Each row is a point on a landscape with many peaks, with its height.
A climber steps from a point to the highest of its 6 nearest points, and stops where none of them is higher. Distance is the straight distance between rows; heights are no part of it.
<2037>: [ 41  72  95  66 101 102  67  99 107  96 135 113  92 119 135 130  80  79
 114  80 108  85  92  90 110]  height 604
<1825>: [105  82 149 114  98 130 104 111 103 138 120  69 106 106 116  99 109 123
  82 108  93  96  96  82 130]  height 703
<114>: [ 84  79 134  94 102 113  77 109 101 128 121  74  90 104 114 118 103 120
 102  88  93  68  98  95 120]  height 776
<454>: [ 72  77  46  67 105  78  69  93 107  91 104 114  86 101 102 119  97  77
 128  77 108  89 106 113  80]  height 571
<1808>: [123 117  89  89  90 107  94 117 119  95  94  96 112 105 114  84  78  66
  90 123 138 100  81 104  79]  height 663
<1396>: [ 91  97  96 101  98  83 100  90  80  89 101  96  91 103  90 111 105 121
 117  80  99  96 120 116 104]  height 809
<568>: [ 95  82 107  94  94 113 109  99  70 116 104 148 118  86  83 133 105 129
 103  97  57  93 102  57 133]  height 824
<1359>: [108 125 119 122 101  92 114  95  85 101 100  95  97  94  82  88 113 126
 102 101  93 121 123 111 114]  height 730
<265>: [104  91 111  99 100 123 119 109 110 119 113  78 124  98 114  96 104  96
  96 112 119 106 103  90 101]  height 772
<555>: [104 128  72  90  79  92  96 101 108  74  64 129  89 106 104 109  74  77
 103 124 142 109  99 110  75]  height 898
<1504>: [ 83  88  86  83 114  87  82 109 120  88 122  87  94  97 116  96 109  59
 105  92 116  85  88 109  89]  height 852
<998>: [112 131 104  98  86  79 104 107 111  96  81  82 108 113  94  86  91  83
  91  99 106 124  70 117  85]  height 675
<262>: [126 129 141 146  88 103 145  98 103 127  97  91 139 112  91  68 111 120
  81 125  75 136  93  98 108]  height 408
<108>: [101  79 110  92  97 129 111 100 109 113 116  85 105  99 122 110  95 113
 100  98 106  92 115  86 113]  height 791
<101>: [121 117 130 138 101  97 114  87  75 109 108  96  82  86  78  85 132 133
  87 106  76 114 109  91 119]  height 422
<149>: [ 64  83  56  77 105  66  69  89 104  81  97 108  79  98  94 118 110  83
 118  78 101  97 104 130  81]  height 661
<146>: [116 129 106 112 103 101 110  90  91  86  95 108  96  84  76  91  94 117
 102 110  87 127 134 110 107]  height 749
<179>: [100 133  97  99  99  90  99  94  95  86  93 108  96  92  82 106  85 110
 109 106 108 123 132 117  91]  height 759
<1073>: [ 87 126  62  68  96  62  76  92 110  57  76 130  69 105  94 106  71  69
 101 109 129 110 100 119  77]  height 367
<1877>: [107  91  84  97  99 132 117  96 106 101  89 114 116  99 106  99  86  99
 114 108 116  91 118 101  90]  height 801
<657>: [113 115 111 109  92  93 106 108 109 118 100  58 124 112  97  85 107  82
  96 110  98 112  68 110  91]  height 580
<2069>: [ 64  68  71  95 111  70  59  93 116  93 100  85  59  92 108 108 127  77
 116  71  99  84  94 122  80]  height 659
<1014>: [104 107 108 116 105  90 106  89  74  89 103  96  84  95  85 104 110 128
 109  92  92 103 125 106 112]  height 817
<328>: [ 70  88 100 115 119  77  72  92 109 119  89  66  72 103  95  92 127 100
  94  75  92  95  70 117  80]  height 635
<671>: [102 103  60  78  93 101  75 113 118  84  99 124  99 108 127 107  67  41
 119 128 138  75 109  98  85]  height 441
<1501>: [117 113  58  80  86  95  82 109 119  77  82 119  95 106 123 100  73  55
 103 127 145  83  94 108  80]  height 293
<1806>: [133 130 105 115 108 126 144 101  85  94  86 139 137  98  89  80  98 111
  82 133  97  91 109  95 113]  height 800
<325>: [ 99  99  97 111  96  94  91  85  70 106 109 128  79  71  73 130 132 146
  95 104  56 109 120  65 126]  height 752
<1446>: [ 74  81  83  83 107  88  84 101 114 110 115  77  91  97 110 115 118  94
 109  83 108  80  94 108  99]  height 696
<213>: [ 93 113  60  78  90  85  79  95  98  83  80 126  97 105  97 114  79  76
 116 103 123 102 107 119  72]  height 498
<1468>: [103 135 108  96  91  63 111 100 137  81  86  77  78 134  91  74  93  85
  85  99  92 128  69 118  87]  height 660
<2148>: [113  86  90 102 101 129 134  93  90  92  87 124 115  96 101  99  92 114
 103 104  95  87 115  87 104]  height 811
<961>: [ 85  87 109  83 118  99  97 119 116  86 132  88 107 118 121  86  95  55
  97 101 125  93  83 105  98]  height 697
<28>: [ 88 104  91  95  98  69  71 100 122  81  85  86  76 101  97  82 105  72
 104  84  97 114  73 135  84]  height 648
<2090>: [ 79  83 113 109 117  90  80 104 108 140 105  60  88 106 103 102 122 119
  89  83  96  81  77 100  98]  height 594
<1705>: [111  91 107 115  93 110 128 100  93 108  96  92 118  95 101  92 108 118
 100  98 101 107 112 103 105]  height 793
<353>: [108  86 119 114  94 103 118  96  68 104 101 129 103  83  85 123 128 130
  86  98  65  98 100  67 126]  height 808
<947>: [122 116 109 118 105 103 123  85  71  96 109 114  91  72  77  96 133 127
  84 110  71 113 113  81 124]  height 693
<818>: [109  70  87  93  98 122 114  95  82  89  93 119  98  94 102 117  88 113
 112  87  81  86 108  71 111]  height 833
<1283>: [122 113  85 108 100 136 134 103 101  89  75 142 128 106  99  94  90 101
 100 133 102  82 111 101 106]  height 802
<1529>: [124 106 112 115  98 135 138 109 113 121  86 104 146 100 102  75  95 104
  81 128 104 114  96  98  98]  height 765
<316>: [ 80 106 110 120 110  77  97  93  91 130  91  69  91 110  85  92 123 119
  97  90  93 101  81 118  96]  height 532
<1470>: [ 89  81  64  85 100 134  95  94 110 100 107 121  98 106 124 113  73  89
 132 104 122  82 120  80  94]  height 785
<798>: [ 99  70 110  88  91 112  86 102  93 112 109  87  89 101 108 121  99 125
 110  78  88  75 105  93 118]  height 816
<1509>: [120 112 119 125  90 114 134 107 107 117  83  95 144  98  98  81  99 105
  84 119 100 129  95 102  95]  height 744
<913>: [ 89  88  90 108 107  73  59 103 130  86 103  72  73  98 112  79 114  67
 110  80 101  98  83 128  81]  height 432
<1609>: [108  98 100  97 101 110 123  96  64 109 103 148 119  90  83 128 108 130
  90 106  71  93 104  53 126]  height 831
<853>: [104 149 108  98  89  81 114 107 109  87  82  92  95 106  82  93  81  94
  87 112 116 140  94 101  87]  height 625
<800>: [100 104 100  86 113  93  83 121 142  81 120 100 116 128 125  68  73  53
  87 112 134  92  86 110  85]  height 510
<201>: [ 98  96  97 101  95 100 108 103  99 117  99  78 116  97 101 101 111 103
 105  98 113 103 100 112  96]  height 770
<1076>: [ 71  93  91 106 112  76  80  95 101 113  91  73  80 101  92  98 129  99
 102  83  97  94  77 124  89]  height 719
<1413>: [ 55  77  70  68 111  98  77  97 106  91 132 117  90 114 131 117  73  59
 119  95 126  81 100  83  93]  height 713
<971>: [118  95 110 119  98 126 135 104 102 118  92  98 135  96 102  84 102 112
  93 111 102 111 104 103 102]  height 774
<5>: [105  88  91 106 105 101 113  89  72  75  97 121  91  92  89 117 105 121
 109  89  79  98 123  79 107]  height 841
<548>: [ 64  78  85  71 113  97  87 106 108  87 131 107  93 110 128 107  85  51
 105  97 126  85  97  94  93]  height 756
<163>: [ 67  84  72  86 105  73  79  92 106 101  97  91  81 100  98 117 119 100
 115  76 100  86  97 125  92]  height 753
<1403>: [ 91 116 102 106  98  81 104  98  92 108  91  85 103 102  85  99 112 109
 107  93 104 114  98 125  97]  height 754
<1957>: [ 55  76 128  81 112 103  82 112 108 107 127  83  92 121 127 117 111  81
  95  91 113  90  78  99 114]  height 694
<1842>: [125 102 125 127  93 128 146 107 113 132  98  84 154 106 104  70 108 110
  78 130  91 125  89  91 108]  height 657
<1724>: [111  93 150 137 100  95  97  93  60 119 103 103  77  87  79 103 131 143
  81  95  74  97  95  80 113]  height 301
<579>: [ 91  81 165 113 108 128  82 114  94 142 126  71 102 114 115 102 105 123
  88  99  88  85  98  85 128]  height 623
<794>: [100  99 114 119  96  96 113 102  95 128  96  69 113 105  98  90 115 116
 100 100 102 107  91 111 103]  height 677
<1850>: [127 127 109 113 104 107 118  87  84  92 101 107  90  73  71  82 107 120
  92 115  76 127 129 101 117]  height 676
<459>: [ 87  92 106  87 112 103 103 114 111 109 129  73 110 105 116 103 107  78
 100 104 124  96  88  93 100]  height 743
<2225>: [ 98  67 124  98  93 142  94 102  75 124 118 110 107  76 108 122 103 108
 102 101  52  89  98  67 138]  height 805
<1259>: [116  96 144 146  96  98 120  94  80 132 100  83 101 109  91  76 123 143
  86 101  85 103  90  91 115]  height 265
<178>: [ 48  61 116  86 114  88  73 107 117  90 123  87  74 115 133 110 109  65
  98  84 110  82  77 102 104]  height 548
<499>: [103 150 110  96  92  67 114 105 115  85  87  80  86 116  83  89  88  89
  86 107 100 136  78 107  91]  height 638
<884>: [ 94  68 111  94  92 131 100 102  73 129 109 132 118  78  95 126 101 115
 109  96  48  89  96  63 136]  height 814
<665>: [103 113  69  93  82 103  94 100 108  84  67 133 103 106 106 115  76  80
 114 121 133 100 110 110  76]  height 398
<1644>: [ 93  84  98 106  99  97  90  97  69 101 102 143 100  84  81 139 111 134
 111  90  58 102 113  55 125]  height 815
<1697>: [119 144 117 119  97 107 119  98 107  97  89 110 107  90  82  83  94 118
  84 117  95 137 123 103 102]  height 760
<1666>: [ 79  77  94  79  97 102  75 101 109 113 119  86  88 104 113 128  97 114
 117  76  98  70 106  95 114]  height 790
<1366>: [ 80 120 109 114 107  75  96 100  99 115  84  71  91 110  82  91 118  95
  99  94  87 113  72 123  92]  height 563
<1059>: [112  93 101 112  98 110 124  93  86  93  93 107 110  98  96  97 103 117
 101  94  97 100 121 103 105]  height 807
<1788>: [106 123 126 131  90  92 122 103  96 122  90  78 121 110  87  85 109 112
  98 107  94 129  96 113 101]  height 508
<748>: [103 104  72  77 108  84  72 110 126  80 104 105  99  99 117  87  84  52
  96  95 123  86  91 117  79]  height 558
<503>: [ 89  88 115 108 105  82  79  92  73 111  93  89  70 108  86 113 114 140
 100  74  88  76 102 109 111]  height 783
<1628>: [123 112 115 115  87 116 122 113 110 119  93  73 143 103 105  83  97  91
  87 125 105 127  82  97  86]  height 788
<1239>: [131 140  85  97 102 116 116  82 102  84  79 127  83  77  72  91  79 117
  89 133  84 119 133 101 106]  height 651
<277>: [ 70  82 117  83 108 104  82 109 114 116 127  77  92 106 119 123 108 102
 102  91 109  77  94  94 112]  height 773
<1831>: [126  79 124 111  95 122 138 102  83 109 103 110 118  91  98  91 115 124
  77 105  79  95  94  77 128]  height 813
<1908>: [105  71 127 115  87  98  91 100  65 108  96 105  84  90  91 123 113 129
 104  85  71  81 101  85 118]  height 804
<1304>: [ 83 105  83  79  99  66  73  97 113  73  85 104  80  94  91  98  98  69
 103  85 104 113  86 137  82]  height 644
<1224>: [104 121  73  81  96  65  94  98 136  69  79 102  76 119 107  68  75  77
  82  96 124 117  79 128  80]  height 653
<1987>: [ 98 107  81 100 101 102 103  90  89  83  88 120 108 103  90 108  87 107
 119  99 110 104 127 114  84]  height 768
<1566>: [ 80  82  61  79 106  77  78  84  85  77 103 112  81 113  89 124  91 121
 140  70  99  89 119 108  98]  height 605
<2191>: [ 88  91  67  71 107  96  81 105 109  95 114 103 100  98 112 106  90  55
 112  97 125  83 102 103  79]  height 740
<1251>: [ 87  92  65  82 100  92  90  86  93  84  95 116  94 109  92 117  89 105
 132  83 111  93 122 113  86]  height 718
<18>: [ 96  98  91  82 106 105  97 109 111 106 116  85 113  97 112 101  99  69
 104 105 128  92  96 101  85]  height 775
<569>: [ 91  97  55  78  95 100  85  96 104  97  89 125 102 107 104 116  79  80
 131 106 125  90 114 107  77]  height 342
<868>: [126 124  83  97 106 109 124  77  68 101 101 125  97  66  65 100 114 121
  84 129  67 121 120  80 119]  height 868
<126>: [108 117  77  91  99  75  85 106 157  83 100  92 102 118 125  64  75  68
  80 100 127 106  79 117  76]  height 534
<2233>: [ 95 105 102 112  95  71  68 101 141  91  90  70  69 118 105  70 102  75
 103  85  86 115  73 135  77]  height 843
<1303>: [104 122  74  79  87  83  88 101 107  78  75 118  94 105 101 100  75  74
  95 108 135 107  88 117  74]  height 512
<1172>: [125 129  96 112 114 121 127  91  81  80  92 135 113  90  85  91 100 114
  92 116  87 104 122  93 107]  height 767
<1690>: [105  89  88  99 107 112 123  93  71  87  92 139 108  90  90 119  99 118
 101  98  77  94 109  60 115]  height 836
<1419>: [120 115 108 119 101 118 133  98  97  94  87 121 127  95  94  86  97 114
  93 112  99 111 116 107  99]  height 794
<1240>: [ 95 131  83  80  97  64  94 100 117  65  82 107  75 107  91  86  76  77
  87 101 127 123  85 117  81]  height 574
<715>: [ 73  88 127  96 111 106  96 114 109 121 127  66 105 117 118 109 116  92
  90 101 115  95  81  89 114]  height 655
<918>: [ 98 103  93  89 102  94  94 110 110 108 108  71 112  96 104  95 110  77
 101  99 113 102  82 110  91]  height 735
<2185>: [103  89  96 106 101  90  98  88  69  77 102 110  80  92  88 125 106 129
 114  84  78  97 121  83 110]  height 845
<4>: [123 124  85 104 108 111 111  82  81  77  95 122  89  73  77  96  96 113
  98 117  78 113 132  93 104]  height 725
<242>: [ 93  74  76  78  93 103  93  94  98  98 104 100  92 105 107 119  89 113
 127  75 105  83 116  95 101]  height 798
<1827>: [106 112 126 136 106  87 113  91  75 113 101  85  85 102  83  88 118 138
  99  94  89 106 108 105 115]  height 578
<86>: [ 97  91 128 127  96  94  82  91  56 110 106 115  72  80  76 127 133 140
  92  97  62  96 110  72 115]  height 620
<2122>: [132 130 125 129 103 114 141  99  92 102 100 116 129  93  85  69 111 122
  80 115  81 121 107  97 117]  height 658
<944>: [104  71  73  89 100 129 104  92  98  90  93 121  98 101 112 111  77 107
 126  91 100  84 112  79  99]  height 818
<333>: [117  90 129 125  96 101 121  97  73 101  99 109  95  87  90 103 126 133
  87  97  76  96 102  83 123]  height 779
<1320>: [ 91 140 110 103  96  72  99 106 100  98  88  84  94 103  77 100 101  96
  99 104 100 130  93 121  98]  height 687
<1624>: [ 94  85 118 106 103 107 100 109 105 133 111  61 103 104 108 103 115 120
  93  96 105  88  92  95 113]  height 715
<308>: [ 86 100  77  83  95  84  93  97  97  95  93  99 105  97  93 111 100  93
 115  89 116 102 103 124  85]  height 763
<493>: [107 122  88  84  90  84  91 106 109  88  83  99 104 102  97  92  88  76
  93 101 121 114  80 121  79]  height 704
<1158>: [104  70 118  93  97 140  91 101  88 108 119 103  98  89 118 121  88 107
 108  92  66  83 105  70 128]  height 822
<1454>: [105  92  88  96  95 116 112 102 102 109  97  98 121  96 105 103  97  99
 105 104 117 103 110 108  89]  height 787
<1559>: [ 95  82  77  83  95 114 105  97 103 104 106 104 106 101 111 114  90  99
 120  93 117  89 117  98  90]  height 796
<1169>: [119 114  92 108 108 103 115  77  72  90 104 115  85  69  72 102 118 121
  91 114  68 117 126  84 116]  height 771
<1790>: [119 112  83  86  90 114  93 117 118  94  89 109 110  99 118  98  79  60
 101 128 139  93  94 100  78]  height 716
<833>: [ 99  85 100  87  94 125 120 100  69 124 102 151 124  88  88 127  90 126
  99 107  67  90  94  49 134]  height 826
<1546>: [ 51  72 115  90 117  91  69 108 121 109 124  83  77 105 121 122 117  86
  97  82 102  75  82  95 103]  height 649
<2160>: [ 98  89  86  93  94 103 107  93  93 101  94 101 106 100 100 110  97 111
 117  88 111  96 114 112  91]  height 795
<1938>: [136 140  98 111 108 125 134  98  83  86  83 141 127  96  86  88  95 110
  85 134  95  92 116  92 111]  height 782
<1380>: [113 105  88 105 107 104 120  87  68  84 102 129 100  81  83 114 114 119
  92 104  72 106 121  70 114]  height 825
<1451>: [ 95 121 100  94  98  68  89 104 124  83  84  83  83 109  91  83 100  77
  96  92  96 122  71 130  88]  height 700
<326>: [ 79 100  60  71  97  72  74  93 103  77  88 118  91  99  94 111  90  73
 111  90 114 102  99 129  74]  height 905
<1474>: [ 72  70 116 108 118  81  79 114 137  84 127  77  95 129 127  68 103  57
 105  89 114  91  85 119  95]  height 393
<1989>: [101  99  78  82  95 114  95 105 108 104 103 104 111  97 113 108  86  67
 109 115 130  93 106 102  78]  height 840
<635>: [ 92  80  98  96  96  97  95  97  96 115 101  84  93 102 103 114 108 124
 110  82 103  81 105 106 109]  height 806
<1383>: [116 122  98 113  91 123 123 108 112  97  68 123 129  99 101  96  85  98
  92 126 118 113 106 105  86]  height 764
<472>: [105  99  96  90 101 128 107 111 109 108 107  96 122  98 113 100  90  72
 103 120 132 100 103  94  83]  height 780
<1392>: [121 137 119 110  80  83 120 107 108 105  84  75 119 118  95  84  91  89
  86 112  96 133  70 105  86]  height 612
<2221>: [ 84  78 103  84 100 110  94 104 107 114 121  81  98 101 118 120  99 107
 109  90 112  83 108  91 108]  height 799
<2033>: [103 139 119 116  91  88 113 105 100 106  89  88 110 100  84  89  98 110
  96 110  99 136 109 112  99]  height 699
<1269>: [110 115 100 112 101 110 117  91  92  85  88 119 113  94  90  98  95 114
 103 104 100 112 128 109  94]  height 784
<1754>: [ 59  73  70  72 110  83  72 100 120  97 124  99  80  99 120 122 106  74
 115  78 110  78 101  94  95]  height 631
<1436>: [ 92 109  83  95 104  89  96  86  81  79 101 109  93  99  85 114  92 116
 123  91 101 105 133 117  93]  height 781
<1156>: [104 111 111  95 107  87  88 116 153  87 126  83 122 137 125  62  86  61
  82 111 116 104  80 113  83]  height 482
<900>: [ 67  77  84  67 101 112  66  96 109  97 133 108  87 107 124 129  72  98
 129  73 104  79 110  79 111]  height 689
<1508>: [ 63  77  90 102 115  80  65  94 111 117  96  78  68  96 103 111 128 106
  99  70  97  79  84 114  88]  height 908
<610>: [109 107  97  97 102  81  76 110 149  85 113  78 104 113 119  67  95  64
  93  94 107 101  79 121  84]  height 490
<1452>: [111 109  82  81  95  98  88 109 110  95  91  99 112  97 105  95  87  65
 101 106 129 102  88 112  78]  height 745
<474>: [128 122 104  95  91  96  99 113 125 100 102  73 120 112 107  77  86  74
  87 109 114 111  67 104  81]  height 624
<2048>: [115 108 105 117 105 102 118  88  75  81 103 113  97  86  85  98 113 123
 101 100  85 109 127  96 109]  height 812
<911>: [126 140 131 134  95 100 125  97  96 115 104  93  96  92  73  68 117 127
  89 120  72 133 117  99 119]  height 457
<1668>: [102  71  79  91  97 107 101  92  80  81  95 118  90 102 100 121  86 118
 127  79  92  88 115  80 103]  height 821
<2167>: [114 133  96 112 102 117 119  97 102  81  79 131 113  96  89  96  87 110
  93 119 103 112 129 105  94]  height 762
<1921>: [ 76  82  71  86 106  72  73 100 114  89 101  89  81  92 106 101 117  67
 113  78 103  92  89 125  85]  height 654
<1041>: [109 108 112  92 106 112 102 119 115  99 125  75 125 112 113  81  95  62
  94 116 124 107  80  97  91]  height 666
<1267>: [ 75  79 118 101 121  90  87 114 123  92 128  71  96 121 120  84 118  65
  97  93 111  89  70 101 101]  height 494
<303>: [ 73  83  61  72 104 110  81  96 109 101 122 120  90 109 124 120  70  74
 132  99 129  81 117  80  91]  height 741
<533>: [ 72  82  89  94 106  78  79  87  92 108  97  90  74 106  92 120 115 126
 110  69  93  77 100 119 104]  height 792
<878>: [ 97 133  77  93  90  90  93  96 103  72  74 127  92 102  94 114  74  89
 104 119 132 117 112 112  76]  height 518
<485>: [126 150 134 134  86  96 133 100 112 117  92  95 119 106  82  77 103 117
  82 121  81 150 111  94 105]  height 593
<1846>: [108 107  78  78 106 101  78 116 118  83 107 111 102 106 123  94  74  47
 103 118 136  79  98 103  80]  height 569
<1301>: [ 97  98  95  89 116  85  79 119 142  80 121  93 108 115 123  74  86  52
  92  98 121  91  90 117  84]  height 572
<10>: [106 113  83  81  95  75  80 103 124  79  88  95  93 103 102  80  89  69
  92  92 111 109  77 129  82]  height 835
<802>: [ 80  87  88  76 108 116  97 104 110 103 125  98 106 105 121 113  88  73
 111 104 132  86 108  90  88]  height 777
<1515>: [114  79  99  92  99 132 130  95  79 102  97 128 113  89 102 112  93 116
  90 104  75  85  96  66 122]  height 832
<1775>: [ 83  94  96 103 104  86  96 101 100 124  99  67 100 101  98 101 124 106
 101  88 105  95  84 116  99]  height 726
<1977>: [112  73 126 114  91 103 107 101  79 114  96  94  96  97  99 104 115 134
  96  86  85  85 100  94 120]  height 803
<49>: [ 97 144  99  92  91  82 103 100 106  85  82 104  91  98  82 102  81  96
  91 110 122 133 106 111  82]  height 652
<347>: [111  71 149 110  95 136  94 109  87 131 114  84  95  90 110 104 109 122
  91 102  71  80  98  80 131]  height 731
<670>: [109 103  89 101  93 119 115 101 106 102  80 112 126  94 103 101  88  92
 104 116 121 103 111 108  83]  height 778
<1070>: [115  68 116  97  91 126 119 102  89 107 101 106 104  88 108 110 100 119
  94  98  74  87 101  74 126]  height 828
<1841>: [122 105  88 103 108 132 141  97  78  88  81 140 124 100  95  97  93 107
  98 122  93  81 106  83 111]  height 820
<1477>: [ 92 123  80  87  93  90  91  94  98  82  81 120 100 102  89 113  81  95
 113 106 120 111 118 119  76]  height 670
<752>: [111 141 105 110  97 103 113  99 107  91  81 111 107  92  85  94  84 113
  91 117 107 134 123 105  93]  height 863
<1319>: [143 144  97  96  99 115 127  87  89 101  88 128  97  69  62  76  93 117
  74 139  74 123 115  93 119]  height 672
<406>: [ 99  84 121 119 100  93  97  99  86 131  97  74  91 107  94  98 117 138
  93  85  96  85  91 105 112]  height 721
<14>: [114 101  84 106 112 117 125  94  71  78  91 139 109  96  88 110  99 112
 100 106  82  94 114  72 107]  height 829
<1113>: [106  74 133 110  96 115  90 108  94 132 109  73  93  99 106 107 107 130
  94  91  87  75  96  90 123]  height 769
<1539>: [ 80 114  89  94 100  76  92 100  97  95  90  89  99 100  86 107 108  93
 108  92 106 109  96 130  92]  height 723
<1441>: [ 70  73  99 118 119  78  56  91 114 109  99  61  56  96 106  90 125  88
 102  67  96  89  77 111  67]  height 480
<164>: [ 81  79 109 121 119  76  61 106 133  92 120  63  74 113 118  75 117  66
 110  80 106  87  83 114  78]  height 172
<223>: [ 83  77 125  87  99 122  76 107 100 114 130  85  90 104 121 122  94 113
 111  86  88  76 108  90 125]  height 797
<394>: [ 78  72  65  69 100  89  72  93 103  97 110 104  83 108 105 127  92 112
 133  66  97  74 107 100 105]  height 711
<159>: [ 63  62 111  87 119  88  87 110 120  79 126  87  87 123 134  84 101  52
  99  87 118  89  80 114 103]  height 577
<571>: [109  83 127 112  97 122 118 106 105 130 111  69 115 100 115  94 113 121
  92 107 103 100 101  89 118]  height 761
<1653>: [ 65  73 105 106 122  84  70 106 124 102 118  68  71 102 115 101 126  78
  99  80 104  82  78 101  90]  height 450
<2016>: [109 118 102 105  89  98 114 108 102 105  82  92 126  97  97  93  91  96
  94 109 115 125  95 110  83]  height 742
<414>: [100  63 105  87  88 127  90 102  83 101 106 106  95  86 106 124  86 113
 117  81  68  82 106  70 123]  height 827
<2047>: [ 95  75  96  94  94  89  84  94  74  91  96 101  77 104  94 127 102 129
 121  72  83  77 109  96 113]  height 834
<84>: [118  75 146 128  91 113 101 102  79 135  99  87  94  93  94  94 119 138
  83  95  76  82  86  86 123]  height 673
<1176>: [118 131 135 137  81  95 132 103 103 126  89  79 131 112  91  78 107 112
  88 122  84 138  90 102 100]  height 504
<1980>: [118 105 121 130  98 105 136  98  93 109  95  96 124  99  94  81 113 125
  94 102  94 119 105 105 110]  height 746
<917>: [113  86  99 107  99 107 124  93  72  85  95 126 101  89  91 118 105 122
  97  93  74  95 111  70 116]  height 838
<1190>: [105 108 102 108  98  98 115  96  90  99  94 102 114  97  92  99 101 117
 108  95 106 114 117 117  94]  height 786
<1285>: [ 50  74 107  75 109  96  73 106 116 104 131  95  85 110 127 129 102  81
 108  84 106  75  91  94 111]  height 698
<1573>: [112 116  62  75  93  77  82 102 126  72  78 115  85 110 116  80  70  65
  87 106 136  95  86 124  79]  height 366
<1606>: [102  91 146 128 108  83  86  91  64 132 103  83  78 102  79  92 118 150
  80  73  80  88  90  95 104]  height 24
<812>: [121 140 122 128  93 106 131 102 107 104  87 108 127 101  90  79  95 114
  84 118  95 139 111 101  99]  height 688
<309>: [103 112  88 100  88  62  79  98 162  88  92  79  82 125 121  64  89  72
  91  89 104 121  82 127  76]  height 589
<923>: [100 122  93  93  90  86  99 103  98  94  85 103 108  96  90 103  91  89
 102 100 117 120  99 121  84]  height 705
<1048>: [ 91 101  90 102 106  76  80 106 120  98  96  73  92 100 101  88 121  74
 104  89  99 102  72 125  89]  height 597
<595>: [132 132 115 121 104 105 126  88  80  99 106 109  93  77  72  78 122 122
  85 115  72 126 117  93 124]  height 595
<2096>: [113 142  81  98 102 111 102  87 111  75  77 126  83  86  82 102  71 115
 100 131 101 121 139 100  94]  height 656
<1194>: [ 89  72  78  75  98 126  86  94 104  98 118 109  90 104 120 123  70 106
 129  83 104  82 114  75 106]  height 789
<933>: [119 102  95 106 107 117 139  92  67  93  95 140 120  89  88 103 106 115
  87 112  85  91 104  67 116]  height 830
<1770>: [119  95 125 129  92 116 130 105 105 137 104  64 135 108 105  80 117 113
  90 117  94 116  91  93 111]  height 560
<1793>: [121  77 139 117  97 131 125 107 102 130 110  80 115 101 110  86 116 127
  78 112  88  96  92  80 131]  height 766
<1020>: [ 86  72  98  80  97 134  84  99 102  98 126 103  93 103 124 122  72 108
 120  85  95  83 112  76 117]  height 810
<1610>: [126 111  95 102 105 126 149  97  60 103  93 144 128  97  89 104  99 110
  86 130  92  82  98  67 119]  height 823
<2117>: [104 105  99 101 106  85  81 110 130  95 111  66 103 108 110  75 109  66
  98  95  99 103  68 116  88]  height 584
<1241>: [103 126  82  98 106 100  96  83  91  74  95 115  88  89  79 105  83 114
 116 110  95 115 143 107  91]  height 747
<214>: [126 102 108 112 103 125 144  98  82  96  93 124 129  94  95  83 105 119
  84 111  90  95 104  89 114]  height 819
<1341>: [115 122  91  99  82 103 105 108 106  94  71 106 112  99 103  99  81  80
  92 118 132 112  87 108  75]  height 668
<129>: [ 81  88 107 112 120  87  82 108 122 109 116  58  90 105 110  85 125  78
  95  93  98  85  69  98  91]  height 365
<352>: [107 106  89  84 104  91  87 112 119  94 109  84 109 101 108  87  96  64
  98  98 116  98  81 116  84]  height 717
<1692>: [114 116  75  88  83 106  93 107 111  91  74 119 108 100 108 106  79  72
 103 121 136  97  97 108  73]  height 566
<1005>: [105  66 141 117  88 118 100 106  67 130 102 117 100  78  90 118 124 122
  93  99  56  84  91  75 127]  height 748
<697>: [ 98 104  59  70  95  77  70 100 113  75  87 120  89 101 106  97  81  59
 100  95 118  93  95 124  71]  height 524
<643>: [112  98 146 141 102  89 105  90  70 133 104  83  84 106  81  79 119 148
  85  87  85  97  88  95 109]  height 134
<1866>: [108  88 109 115  95  95 105  94  65  88 100 113  85  89  89 123 119 131
  99  89  71  96 113  77 118]  height 837
<1365>: [109  69 168 120 104 143  89 108  76 145 125  88  97  86 106  98 119 116
  83 110  61  82  91  76 133]  height 611

Call two points neighbours if one is among the 6 nearest of the other. Go from one point of each pair to the other, from neighbour to neighbour, staying as high as possible. Name the lowest point that can't be avoided.
<868> and <10>: <352>
<326> and <2185>: <308>
<1504> and <752>: <18>
<2233> and <1628>: <1451>
<2185> and <868>: <1380>
<2185> and <752>: <1269>
<752> and <1989>: <472>
<2185> and <1508>: <533>

Where does a climber stop that starts at each point below?
<1070>: <2185>
<1048>: <1989>
<2117>: <1989>
<1005>: <2185>
<568>: <2185>
<1020>: <2185>
